A landscape with many valleys, sampled at points; each row gives a point and its height.
From any point a ball rolls to the lowest of the 2 points nearest to it. It stops when none of these is lower. Distance is the straight distance between rows; heights are no part of it.
j_608: | 131 | 173 | 104 |  71 | 105 | 131 | 111 | 132 | 123 | 114 | 152 | 141 |  52 | 121 | 109 |  85 | 132 | 173 | 130 | 160 |  98 | 120 | 149 | 168 |  92 | 115 | 151 | 121 |  height 263
j_435: | 139 | 158 |  84 | 110 | 105 | 134 |  91 | 126 | 141 | 112 | 148 | 101 |  91 | 123 | 105 |  90 | 105 | 147 | 120 | 119 | 118 | 107 | 127 | 144 |  87 | 120 | 149 | 126 |  height 199
j_709: | 136 | 135 |  61 | 116 | 112 |  96 | 118 | 165 | 149 | 119 |  94 | 196 | 178 | 111 | 176 | 137 | 152 | 117 | 125 | 152 | 130 | 122 | 127 |  97 | 107 | 149 | 202 |  60 |  height 565
j_673: | 118 |  96 | 187 | 116 | 112 |  69 | 128 | 139 | 107 | 139 | 130 | 150 | 121 | 155 | 133 | 176 | 129 | 140 | 169 | 127 | 116 | 133 | 139 | 137 | 131 |  90 | 109 | 150 |  height 812
j_225: | 139 | 119 | 118 | 146 | 122 | 127 | 146 | 129 | 138 | 124 | 129 | 137 |  83 | 100 | 111 |  94 | 131 | 107 | 146 | 192 | 124 |  99 | 126 | 161 | 147 |  97 |  92 | 111 |  height 490
j_274: | 143 | 136 | 132 |  84 | 160 | 101 | 137 | 135 | 116 |  93 |  57 | 136 | 136 | 155 | 116 | 145 | 121 | 144 | 155 | 120 | 110 |  98 | 123 | 175 |  69 | 123 | 170 | 121 |  height 486
j_266: | 150 | 104 | 144 | 175 | 134 | 161 | 155 | 104 |  70 | 164 | 138 |  88 | 145 |  94 | 116 | 124 |  85 | 123 | 116 | 122 | 179 | 131 |  87 | 160 | 157 | 171 | 132 | 201 |  height 450
j_707: | 147 | 168 |  68 | 140 | 127 | 142 | 137 | 109 |  89 | 168 |  45 | 145 | 145 | 105 |  72 | 127 | 149 | 146 | 101 | 101 | 156 | 159 | 113 | 156 |  96 | 177 | 185 | 113 |  height 663
j_536: | 123 | 101 |  80 |  95 | 148 | 137 | 127 | 114 | 179 |  80 | 127 |  60 | 100 |  97 | 122 |  93 | 122 | 149 | 144 | 196 | 116 |  89 | 119 | 122 | 132 |  98 | 139 |  94 |  height 337
j_396: |  83 | 163 |  79 | 124 | 124 | 113 | 189 | 127 | 160 | 114 |  43 | 102 | 141 | 127 |  95 | 107 | 158 | 110 |  79 |  64 | 157 | 148 |  98 |  93 | 113 | 132 | 111 |  89 |  height 654
j_417: | 106 |  73 | 171 | 116 |  87 | 148 |  95 | 146 | 114 | 155 | 132 |  97 | 160 | 152 | 162 | 170 | 113 | 107 | 168 |  84 | 167 | 131 | 120 | 132 | 158 | 110 | 160 | 188 |  height 270
j_583: | 126 | 145 |  84 | 122 |  94 |  80 | 165 | 138 | 169 | 114 |  52 | 128 | 136 | 123 |  95 | 127 | 132 | 102 | 119 |  84 | 136 | 115 | 101 | 103 | 103 | 120 | 124 |  99 |  height 627
j_980: | 114 | 100 | 194 | 166 | 126 | 159 | 167 | 119 |  79 | 136 | 138 |  75 | 144 | 136 | 145 | 135 | 124 |  95 | 138 |  94 | 151 | 134 |  94 | 133 | 167 | 115 |  84 | 170 |  height 902
j_808: | 150 | 113 | 107 | 144 | 164 | 165 | 129 | 142 | 112 | 127 | 163 |  88 | 170 | 143 | 176 |  79 |  94 | 120 | 145 | 174 | 126 | 114 | 122 | 128 | 156 | 136 | 151 |  99 |  height 178
j_824: | 141 | 112 | 139 | 135 | 115 |  67 | 125 | 111 | 193 | 124 | 153 | 143 |  69 | 107 |  89 | 129 | 128 | 122 | 139 | 168 | 114 | 111 | 130 | 126 | 121 | 108 |  77 | 111 |  height 529
j_646: | 149 | 129 | 151 | 117 | 131 | 101 | 143 | 143 | 130 | 105 |  73 | 151 | 180 | 160 | 165 | 160 |  87 | 122 | 143 | 125 | 117 |  77 | 110 | 128 |  78 | 140 | 158 | 118 |  height 522
j_316: | 123 | 108 | 158 | 109 | 107 | 145 | 102 | 115 | 101 | 156 | 113 |  94 | 113 | 135 | 118 | 155 | 121 | 146 | 169 | 120 | 158 | 129 | 129 | 167 | 134 | 117 | 143 | 177 |  height 327
j_862: | 132 | 171 |  61 | 122 | 163 |  99 |  99 | 113 | 138 | 126 | 154 | 183 | 126 | 131 | 111 | 100 | 168 | 140 |  96 | 134 |  93 | 168 | 156 | 124 |  95 | 144 | 144 |  77 |  height 222
j_777: | 120 | 131 | 165 | 133 | 134 | 150 | 172 | 129 | 141 | 109 | 173 | 118 |  92 | 107 | 135 | 133 |  87 | 145 | 114 | 134 | 135 | 128 | 148 | 127 | 139 | 152 |  95 | 149 |  height 262
j_292: | 135 | 113 | 108 | 125 | 145 | 110 | 125 | 157 | 151 | 126 |  85 | 185 | 174 | 126 | 165 | 151 | 115 | 123 | 119 | 143 | 127 |  90 | 130 |  96 |  91 | 174 | 177 |  96 |  height 546
j_892: | 118 | 129 | 100 | 103 | 123 | 173 |  91 | 172 | 112 | 110 | 114 | 141 | 138 | 128 | 193 | 112 | 127 | 152 | 151 | 153 | 127 | 118 | 148 | 148 | 128 | 133 | 187 | 127 |  height 272
j_894: | 157 | 106 | 148 | 122 |  99 |  73 |  83 | 104 | 194 | 145 | 180 | 145 |  79 | 145 |  85 | 148 | 148 | 142 | 141 | 135 |  96 | 135 | 151 | 127 | 122 | 101 | 102 | 140 |  height 567
j_564: |  88 | 109 | 169 | 146 | 114 | 110 | 167 | 136 | 160 | 115 | 179 | 119 | 126 | 143 | 135 | 156 | 128 | 108 | 115 |  94 | 141 | 144 | 145 |  70 | 173 | 116 |  63 | 138 |  height 779
j_438: |  90 | 100 | 108 | 103 | 132 | 151 | 104 | 155 | 174 | 113 | 167 | 109 | 109 | 103 | 167 | 103 | 132 | 151 | 127 | 164 | 129 | 128 | 158 | 110 | 151 | 115 | 130 | 126 |  height 289
j_942: | 129 | 144 | 131 | 135 | 132 | 149 |  59 | 137 | 124 | 142 | 173 | 148 | 163 | 183 | 154 | 118 | 189 | 105 | 133 |  63 | 109 | 178 | 121 |  87 | 174 |  77 | 112 | 109 |  height 355
j_531: | 143 | 135 | 109 | 140 | 130 | 153 |  99 | 122 | 149 | 169 | 169 | 215 | 115 | 106 | 121 | 122 | 139 | 119 | 106 | 147 | 118 | 151 | 141 | 101 | 160 | 135 |  90 | 105 |  height 393
j_386: | 135 | 128 | 196 | 160 | 117 |  75 | 152 | 114 |  71 | 169 | 170 | 148 |  99 | 129 | 103 | 165 | 113 | 127 | 139 | 123 | 129 | 153 | 144 | 143 | 121 | 136 | 114 | 169 |  height 775
j_875: | 106 | 123 | 171 | 115 | 143 | 122 | 167 | 143 | 135 | 122 |  27 | 154 | 141 | 131 | 122 | 174 | 150 | 116 | 112 | 113 | 130 | 116 | 117 | 136 | 116 | 146 |  99 | 115 |  height 404
j_817: | 121 | 118 | 156 |  87 | 148 | 128 | 176 | 130 | 150 | 115 |  16 | 145 | 128 | 141 | 103 | 169 | 142 | 159 | 138 | 137 | 115 |  95 | 134 | 157 |  97 | 139 | 144 | 109 |  height 445
j_764: | 154 | 111 | 118 | 157 | 134 | 124 | 100 | 116 | 119 | 153 | 146 | 157 | 109 | 107 | 123 | 112 | 169 | 105 | 138 | 180 | 111 | 126 | 133 | 147 | 168 | 108 | 109 | 103 |  height 454
j_830: | 123 | 128 | 100 | 117 |  91 | 193 |  99 | 153 | 133 | 170 |  94 | 182 | 109 |  93 | 150 | 145 | 155 | 138 | 119 | 152 | 165 | 119 | 133 | 131 | 142 | 148 | 152 | 147 |  height 559
j_129: | 158 | 145 | 110 | 180 | 141 | 194 | 170 | 144 | 100 | 141 | 181 |  95 | 154 | 136 | 146 |  64 | 100 | 109 | 112 | 155 | 122 | 116 | 112 | 127 | 163 | 142 | 109 | 112 |  height 123
j_188: |  98 | 116 | 183 | 130 | 133 | 109 | 215 | 138 | 138 | 101 |  31 | 134 | 125 | 115 | 110 | 163 | 136 | 120 | 126 | 165 | 117 | 114 |  99 | 135 | 141 | 109 |  61 | 128 |  height 351
j_533: | 126 | 147 | 124 |  87 | 143 |  84 |  93 | 156 | 123 |  92 | 125 | 160 | 144 | 164 | 154 | 125 | 150 | 129 | 125 | 116 |  95 | 129 | 140 | 133 | 103 |  97 | 149 |  96 |  height 394
j_904: | 147 | 121 | 166 | 126 | 140 |  78 | 113 |  70 | 123 | 146 | 148 | 115 |  54 | 125 |  46 | 165 | 138 | 172 | 164 | 139 | 113 | 146 | 142 | 164 |  96 | 103 | 111 | 160 |  height 662
j_314: | 112 |  87 | 169 | 132 | 124 | 129 |  92 | 129 | 116 | 136 | 179 | 144 | 127 | 142 | 147 | 147 | 161 | 126 | 154 | 100 | 118 | 152 | 152 | 117 | 140 | 110 | 134 | 151 |  height 835
j_422: | 105 | 149 | 111 | 131 |  96 | 107 | 144 | 133 | 167 | 131 |  70 | 155 | 176 | 142 | 132 | 169 | 107 |  90 |  99 |  81 | 155 | 114 |  94 |  75 | 113 | 158 | 112 | 126 |  height 592
j_232: | 117 |  68 | 150 | 178 | 159 | 144 | 112 | 114 |  90 | 151 | 144 | 140 | 157 | 110 | 166 | 151 | 184 | 118 | 152 | 148 | 129 | 182 | 133 |  93 | 192 | 103 |  95 | 122 |  height 949
j_373: | 121 | 100 | 142 | 128 | 124 | 173 |  95 | 146 | 119 | 141 | 164 | 113 | 173 | 150 | 177 | 150 |  79 | 116 | 135 | 100 | 156 | 128 | 126 | 114 | 142 | 158 | 167 | 183 |  height 221
j_453: | 156 | 172 | 118 | 113 |  86 | 141 | 125 | 141 |  98 | 152 |  98 | 187 |  63 | 109 | 105 | 114 | 117 | 156 | 131 | 170 | 118 | 106 | 150 | 198 |  86 | 143 | 150 | 150 |  height 344
j_770: |  80 | 136 |  90 |  88 |  60 | 122 |  59 | 165 | 156 | 140 | 171 | 133 | 104 | 107 | 144 | 111 | 144 | 151 | 130 | 123 | 156 | 165 | 146 | 103 | 150 |  87 | 153 | 153 |  height 480
j_616: | 125 | 113 | 107 |  87 | 126 | 116 |  90 | 159 | 106 | 124 |  97 | 159 | 137 |  93 | 161 | 141 | 146 | 159 | 178 | 187 | 128 | 113 | 151 | 142 | 105 | 131 | 187 | 132 |  height 309
j_887: | 133 |  47 | 180 | 179 | 158 | 154 | 139 |  80 |  95 | 131 | 141 | 108 | 143 | 102 | 144 | 158 | 163 | 114 | 154 | 137 | 123 | 139 | 132 | 114 | 171 |  97 | 111 | 121 |  height 931
j_140: | 135 | 159 |  98 | 140 | 167 | 143 | 100 | 156 |  77 | 118 | 157 | 100 | 201 | 163 | 183 |  78 | 141 | 106 | 136 | 125 | 116 | 161 | 109 | 110 | 134 | 122 | 158 | 101 |  height 234
j_102: | 127 | 153 | 111 | 141 | 170 | 155 |  80 | 142 | 115 | 113 | 198 | 136 | 209 | 175 | 177 | 108 | 166 | 117 | 120 | 100 |  98 | 171 | 128 |  90 | 155 | 114 | 148 | 109 |  height 290
j_574: | 140 |  96 | 140 | 134 | 120 | 178 | 109 |  84 |  82 | 166 | 101 |  66 | 135 | 125 | 111 | 152 | 107 | 135 | 145 |  96 | 177 | 133 | 101 | 168 | 135 | 150 | 151 | 198 |  height 387
j_537: |  89 |  88 | 126 |  97 | 142 | 122 | 121 | 121 | 180 |  87 | 157 |  69 |  78 | 103 | 151 | 114 | 126 | 179 | 159 | 190 | 125 | 123 | 145 | 128 | 143 |  95 | 124 | 131 |  height 313
j_409: | 144 | 164 | 118 | 114 | 142 | 180 | 138 | 129 |  84 | 136 |  97 | 141 |  87 |  93 | 118 | 103 | 120 | 157 | 122 | 159 | 146 | 114 | 125 | 206 |  99 | 165 | 159 | 139 |  height 405
j_155: | 132 | 148 | 134 | 143 | 109 |  77 | 105 | 109 | 160 | 176 | 165 | 139 | 135 | 145 |  93 | 164 | 111 | 114 |  95 |  81 | 130 | 161 | 128 |  93 | 143 | 137 |  84 | 144 |  height 569
j_899: | 154 | 140 | 127 | 163 |  64 | 105 |  99 | 121 | 104 | 204 |  89 | 167 | 135 | 124 |  91 | 146 | 142 |  88 | 124 | 126 | 139 | 121 | 111 | 139 | 163 | 118 |  83 | 137 |  height 451
j_572: | 134 | 114 | 155 | 148 | 153 | 175 | 133 |  95 |  91 | 111 | 188 |  72 | 111 | 151 | 139 | 108 | 123 | 139 | 136 |  91 | 119 | 159 | 141 | 141 | 133 | 122 | 121 | 157 |  height 848
j_296: | 133 | 119 |  65 | 108 | 128 | 115 | 135 | 113 | 139 | 131 |  55 | 150 | 108 |  91 |  90 | 136 | 163 | 155 | 132 | 129 | 120 | 144 | 136 | 141 |  81 | 131 | 202 |  63 |  height 729
j_553: | 140 | 116 | 160 |  97 | 146 | 112 | 158 | 119 | 112 |  90 | 185 |  93 |  64 | 141 |  99 | 106 |  75 | 166 | 165 | 158 | 110 |  77 | 162 | 162 | 106 | 124 | 136 | 159 |  height 140
j_273: | 121 |  98 | 188 | 167 |  93 |  82 | 153 | 132 | 124 | 172 | 158 | 167 | 131 |  96 | 122 | 180 | 105 | 106 | 135 | 159 | 156 | 119 | 140 | 131 | 142 | 153 | 122 | 157 |  height 806
j_490: | 152 | 161 |  69 | 130 |  67 | 115 | 129 | 167 | 134 | 160 |  65 | 196 | 169 |  96 | 126 | 156 | 131 |  96 | 113 | 118 | 139 | 111 | 107 |  97 | 104 | 149 | 174 |  96 |  height 591
j_456: | 140 | 152 | 105 | 155 |  63 |  74 |  92 | 111 | 133 | 186 | 113 | 153 | 146 | 139 |  92 | 147 | 128 |  94 | 113 | 102 | 148 | 122 |  89 | 101 | 136 | 130 | 120 | 137 |  height 509
j_240: | 176 |  82 | 156 | 182 | 133 | 134 | 120 | 107 |  99 | 159 | 142 | 173 | 165 | 140 | 132 | 177 | 126 |  92 | 138 | 100 | 131 | 123 | 118 | 116 | 148 | 151 | 119 | 143 |  height 855
j_720: | 169 | 124 | 130 | 136 | 157 | 131 | 139 | 128 | 122 |  86 | 140 | 106 | 146 | 175 | 149 |  87 | 141 |  85 | 140 | 125 |  79 | 111 | 119 | 122 | 125 |  96 | 123 |  89 |  height 715
j_132: |  84 | 136 | 112 | 118 |  77 |  80 | 106 | 157 | 133 | 144 | 145 | 117 | 125 | 100 | 157 | 132 | 114 | 144 | 133 | 133 | 181 | 158 | 135 | 113 | 144 | 116 | 140 | 173 |  height 514
j_737: | 136 | 164 | 117 |  92 |  91 | 168 |  71 | 168 | 100 | 145 | 122 | 164 | 157 | 165 | 177 | 122 | 117 | 134 | 131 | 109 | 123 | 119 | 139 | 140 | 106 | 145 | 202 | 151 |  height 224
j_802: | 123 | 128 | 171 | 144 | 130 |  97 | 196 | 119 |  74 | 132 |  32 | 117 | 123 | 120 |  75 | 138 | 160 | 112 | 133 | 158 | 128 | 120 |  90 | 173 | 149 |  93 |  80 | 130 |  height 276
j_459: | 125 | 121 | 201 | 144 | 113 | 129 | 183 | 138 | 180 | 127 | 144 | 159 |  94 | 111 | 120 | 169 |  92 | 131 |  93 | 126 | 125 |  96 | 143 | 120 | 132 | 182 |  86 | 158 |  height 316
j_796: | 144 | 158 |  80 | 126 | 148 | 165 | 149 | 113 |  82 | 118 |  79 |  94 | 138 |  99 | 121 |  93 | 113 | 146 | 127 | 145 | 137 | 115 | 110 | 184 |  96 | 153 | 180 | 134 |  height 438
j_599: | 162 | 124 | 167 | 109 | 124 |  55 |  86 |  89 | 164 | 158 | 157 | 153 |  74 | 135 |  65 | 181 | 157 | 156 | 140 | 147 | 108 | 167 | 159 | 127 |  93 | 129 | 131 | 133 |  height 608
j_615: | 121 | 149 | 133 | 123 | 124 |  67 | 174 | 149 | 185 |  94 | 108 | 125 | 126 | 124 | 108 | 139 |  98 |  98 | 111 | 127 | 126 | 102 | 109 |  93 | 124 | 117 |  71 | 120 |  height 656
j_216: | 105 | 158 | 124 | 114 | 112 | 176 |  60 | 161 | 152 | 154 | 165 | 124 | 151 | 168 | 152 | 104 | 167 | 103 | 127 |  66 | 127 | 167 | 115 |  84 | 180 |  96 | 103 | 164 |  height 401
j_606: | 149 | 118 |  85 | 113 | 126 | 166 | 142 | 116 | 153 | 118 |  73 |  98 | 114 |  93 | 104 | 106 |  96 | 138 | 108 | 142 | 148 |  75 | 102 | 148 |  88 | 171 | 172 | 136 |  height 397
j_4: |  83 | 183 | 118 | 106 | 194 |  74 | 191 | 123 | 150 |  96 | 108 | 112 | 126 | 114 | 121 | 123 | 124 | 160 |  98 | 149 | 102 | 147 | 147 | 114 |  90 | 158 | 121 |  86 |  height 317
j_457: | 142 | 121 | 112 | 143 |  84 | 191 | 110 | 135 | 157 | 165 | 133 | 164 | 108 |  79 | 125 | 114 | 120 | 107 | 120 | 170 | 161 | 100 | 123 | 152 | 157 | 159 | 110 | 148 |  height 537
j_943: | 142 |  90 | 132 | 112 | 143 | 141 | 123 | 111 | 151 |  80 | 218 |  65 |  79 | 157 | 115 |  89 |  88 | 139 | 147 | 136 | 122 | 108 | 153 | 132 | 133 | 108 | 132 | 125 |  height 77
j_617: | 177 | 164 | 122 | 143 | 125 | 191 | 154 | 128 | 109 | 113 | 143 | 100 | 114 | 137 | 109 |  59 | 113 | 106 | 112 | 154 | 117 |  86 | 117 | 172 | 131 | 138 | 108 | 126 |  height 193
j_345: | 137 | 146 |  87 | 118 | 157 |  90 | 103 |  97 | 150 | 107 | 176 | 120 | 106 | 128 |  95 | 107 | 130 | 142 | 123 | 140 | 104 | 152 | 135 | 127 | 115 | 118 | 122 |  99 |  height 88
j_684: | 117 | 134 | 161 | 134 | 134 | 129 | 140 | 147 | 154 | 104 | 143 | 148 | 126 | 176 | 143 | 124 | 163 |  97 | 101 |  71 |  95 | 148 | 137 |  82 | 162 |  90 |  60 | 101 |  height 755
j_946: |  64 | 156 | 117 | 128 | 168 |  99 | 186 |  90 | 135 | 119 |  66 |  92 | 165 | 108 |  99 | 151 | 130 | 143 |  74 |  84 | 143 | 171 | 107 |  91 | 102 | 171 | 101 | 113 |  height 690
j_648: | 119 | 127 | 112 | 135 | 123 | 139 | 130 | 150 | 159 | 127 |  81 | 174 | 188 | 122 | 163 | 177 |  96 | 119 |  94 | 113 | 162 | 104 | 115 |  80 | 122 | 193 | 141 | 125 |  height 566
j_82: |  87 | 149 | 144 | 117 | 153 | 145 | 121 | 168 | 136 |  99 | 188 | 143 | 122 | 138 | 185 | 106 | 140 | 151 | 128 | 143 |  99 | 151 | 172 | 105 | 150 | 115 | 108 | 107 |  height 251
j_889: |  84 |  96 | 171 | 128 | 133 | 116 | 137 | 101 | 133 | 101 | 159 |  60 | 127 | 130 | 125 | 150 | 133 | 139 | 133 |  65 | 132 | 173 | 126 |  84 | 160 | 106 |  67 | 153 |  height 801
j_848: | 146 | 115 | 132 | 130 |  83 | 145 | 132 | 152 | 148 | 138 | 106 | 131 | 109 |  96 | 124 | 114 | 100 | 100 | 132 | 168 | 151 |  78 | 116 | 148 | 142 | 117 | 104 | 156 |  height 517
j_442: |  96 | 138 | 116 | 126 |  96 | 143 | 103 | 162 | 129 | 171 | 127 | 157 | 112 |  90 | 158 | 148 | 113 | 144 | 116 | 140 | 156 | 157 | 146 | 129 | 133 | 159 | 159 | 171 |  height 548
j_226: | 141 | 163 | 102 | 111 | 118 | 188 | 174 | 147 | 135 | 106 | 125 |  75 |  72 | 115 | 112 |  46 | 101 | 145 | 120 | 178 | 137 |  73 | 101 | 165 | 136 | 125 | 113 | 145 |  height 238
j_437: | 141 | 155 | 153 | 140 | 139 |  95 | 106 |  81 |  65 | 172 | 169 | 121 |  73 | 124 |  59 | 140 | 141 | 162 | 138 | 129 | 129 | 179 | 146 | 179 | 111 | 140 | 113 | 168 |  height 719
j_412: | 147 | 146 | 145 | 163 | 101 |  89 | 152 | 123 |  67 | 173 |  46 | 141 | 123 | 134 |  89 | 127 | 168 |  93 | 108 | 121 | 131 | 147 | 100 | 159 | 155 | 101 |  73 | 117 |  height 365
j_587: | 125 | 138 |  61 | 128 | 166 | 129 | 135 | 106 | 113 | 125 |  60 | 140 | 137 | 115 | 100 |  88 | 176 | 137 | 115 | 109 | 130 | 148 | 126 | 154 | 102 | 145 | 199 |  64 |  height 703
j_379: | 150 |  65 | 144 | 193 |  99 | 106 |  97 | 107 | 133 | 190 | 156 | 168 | 154 | 108 | 131 | 173 | 107 |  96 | 142 | 148 | 158 | 132 | 111 | 112 | 160 | 143 | 109 | 151 |  height 828
j_831: | 149 | 143 |  68 | 124 |  71 | 141 | 137 | 130 |  99 | 164 |  55 | 174 | 161 |  95 | 109 | 155 | 123 | 126 | 112 |  98 | 162 | 128 | 103 | 121 |  82 | 173 | 196 | 123 |  height 621
j_168: | 121 | 129 | 124 | 120 | 153 | 127 | 128 | 129 | 131 |  96 | 113 | 130 | 150 | 171 | 157 |  94 | 185 |  88 | 123 | 112 | 100 | 135 | 128 | 101 | 164 |  80 |  96 |  81 |  height 735
j_160: | 180 | 117 | 111 | 129 | 152 | 117 | 143 | 109 | 120 |  71 | 128 |  75 | 157 | 173 | 131 |  86 |  79 | 106 | 146 | 128 | 104 |  57 |  95 | 134 | 119 | 113 | 133 | 102 |  height 696
j_148: | 131 | 125 | 147 | 122 | 169 | 158 | 149 | 140 | 120 |  84 | 208 |  95 | 119 | 165 | 165 |  90 |  76 | 155 | 127 | 145 |  90 | 102 | 173 | 145 | 124 | 123 | 143 |  93 |  height 145
j_540: | 158 | 129 | 142 | 130 | 118 | 171 |  79 | 158 | 112 | 132 | 159 | 143 | 164 | 166 | 169 | 129 |  87 | 108 | 149 | 104 | 125 |  94 | 130 | 140 | 108 | 153 | 179 | 157 |  height 172
j_815: |  84 | 176 | 107 | 104 | 175 |  83 | 158 | 153 | 132 |  90 | 103 | 154 | 134 | 137 | 152 | 123 | 160 | 140 | 122 | 137 | 109 | 146 | 150 | 127 | 104 | 118 | 148 |  68 |  height 369
j_959: | 107 | 168 | 107 |  99 | 194 | 135 | 168 | 131 | 140 |  71 | 143 |  74 | 114 | 143 | 136 | 101 | 112 | 184 | 108 | 134 |  98 | 144 | 157 | 123 |  99 | 146 | 128 |  93 |  height 259
j_729: | 107 | 139 | 111 | 110 |  66 | 125 |  60 | 141 | 144 | 149 | 152 | 123 | 103 | 162 | 133 | 103 | 166 | 118 | 130 | 107 | 136 | 146 | 125 | 116 | 160 |  74 | 108 | 151 |  height 443
j_358: | 140 | 106 | 173 | 156 | 148 | 168 | 113 | 125 |  92 | 125 | 207 | 142 | 112 | 143 | 149 | 125 | 160 | 123 | 141 |  90 |  99 | 162 | 173 | 120 | 167 | 100 | 113 | 127 |  height 857
j_718: | 137 | 173 |  95 | 146 | 151 | 146 |  96 | 112 | 135 | 149 | 169 | 204 | 149 | 143 | 128 | 116 | 136 | 114 |  88 | 120 | 108 | 145 | 148 | 122 | 139 | 150 | 121 |  85 |  height 325
j_171: | 154 |  85 | 178 | 184 | 151 | 164 | 150 | 106 |  85 | 119 | 147 | 108 | 196 | 142 | 146 | 147 | 104 |  83 | 129 |  89 | 125 | 108 |  99 | 112 | 138 | 151 | 104 | 130 |  height 881
j_566: | 136 | 104 | 119 | 103 | 119 |  80 |  58 | 151 | 138 | 130 | 143 | 171 | 164 | 136 | 153 | 149 | 137 | 134 | 139 | 160 | 115 | 123 | 129 | 129 | 114 | 115 | 187 | 129 |  height 350
j_676: | 115 | 160 | 102 | 136 | 140 |  87 | 128 |  95 | 162 | 134 | 134 | 113 | 158 | 143 | 111 | 132 | 136 | 111 |  72 |  64 | 135 | 166 | 111 |  65 | 122 | 137 |  85 | 109 |  height 617
j_643: |  90 | 122 | 170 | 116 | 130 | 167 | 149 | 102 | 118 | 112 | 163 |  37 |  90 | 133 | 116 | 109 | 122 | 143 | 121 |  86 | 157 | 160 | 121 | 131 | 132 | 110 |  81 | 182 |  height 824
j_936: |  87 | 204 | 102 | 123 | 156 |  71 | 152 | 104 | 126 | 107 | 135 |  78 | 164 | 129 | 107 | 128 | 115 | 143 |  75 |  79 | 146 | 176 | 112 |  84 |  97 | 160 | 100 | 143 |  height 655
j_181: | 142 |  89 |  77 | 100 | 114 | 125 |  99 | 105 | 139 | 121 |  55 |  97 | 122 |  86 | 102 | 143 | 176 | 162 | 161 | 137 | 136 | 139 | 102 | 141 | 107 |  95 | 183 | 103 |  height 754
j_495: | 158 | 111 | 145 | 129 | 129 | 111 | 176 | 124 | 164 |  74 |  88 |  96 | 133 | 148 | 114 | 129 |  92 |  95 | 141 | 134 | 118 |  57 |  97 | 126 | 106 | 101 | 102 | 113 |  height 678
j_391: | 125 | 115 |  95 | 112 | 164 | 136 | 148 | 111 | 161 | 105 | 116 | 112 | 132 |  89 | 126 | 114 |  94 | 152 | 139 | 189 | 133 |  96 | 132 | 131 | 103 | 141 | 141 | 119 |  height 364
j_703: | 105 | 154 | 145 |  93 | 181 | 145 | 122 | 153 | 124 |  87 | 168 | 118 | 105 | 153 | 171 | 111 | 111 | 173 | 133 | 143 | 102 | 131 | 187 | 155 | 108 | 132 | 149 | 121 |  height 198
j_981: | 132 | 101 | 173 | 118 | 138 | 147 | 181 | 110 | 145 | 106 | 149 | 104 |  84 | 112 |  89 | 148 |  84 | 163 | 155 | 144 | 120 |  88 | 151 | 145 | 119 | 136 | 116 | 148 |  height 201
j_819: | 104 |  56 | 196 | 181 | 134 | 184 | 169 | 126 |  96 | 124 | 183 |  75 | 137 | 113 | 167 | 125 | 148 |  93 | 139 | 116 | 129 | 140 | 129 | 112 | 185 | 102 | 102 | 156 |  height 915

Where does a ball stop that starts at each point below?
j_796: j_943
j_132: j_129
j_904: j_345
j_457: j_345
j_266: j_540
j_296: j_292
j_564: j_292
j_533: j_540
j_181: j_292
j_936: j_802
j_946: j_292
j_646: j_802

Call two points neighbours if one is among the 2 nearest of the other. Go from one point of each pair to the other, from neighbour to neighbour, staying as low as possible. Name the highest point that can't be avoided.
j_386 / j_292: j_358
j_540 / j_943: j_533
j_345 / j_943: j_796
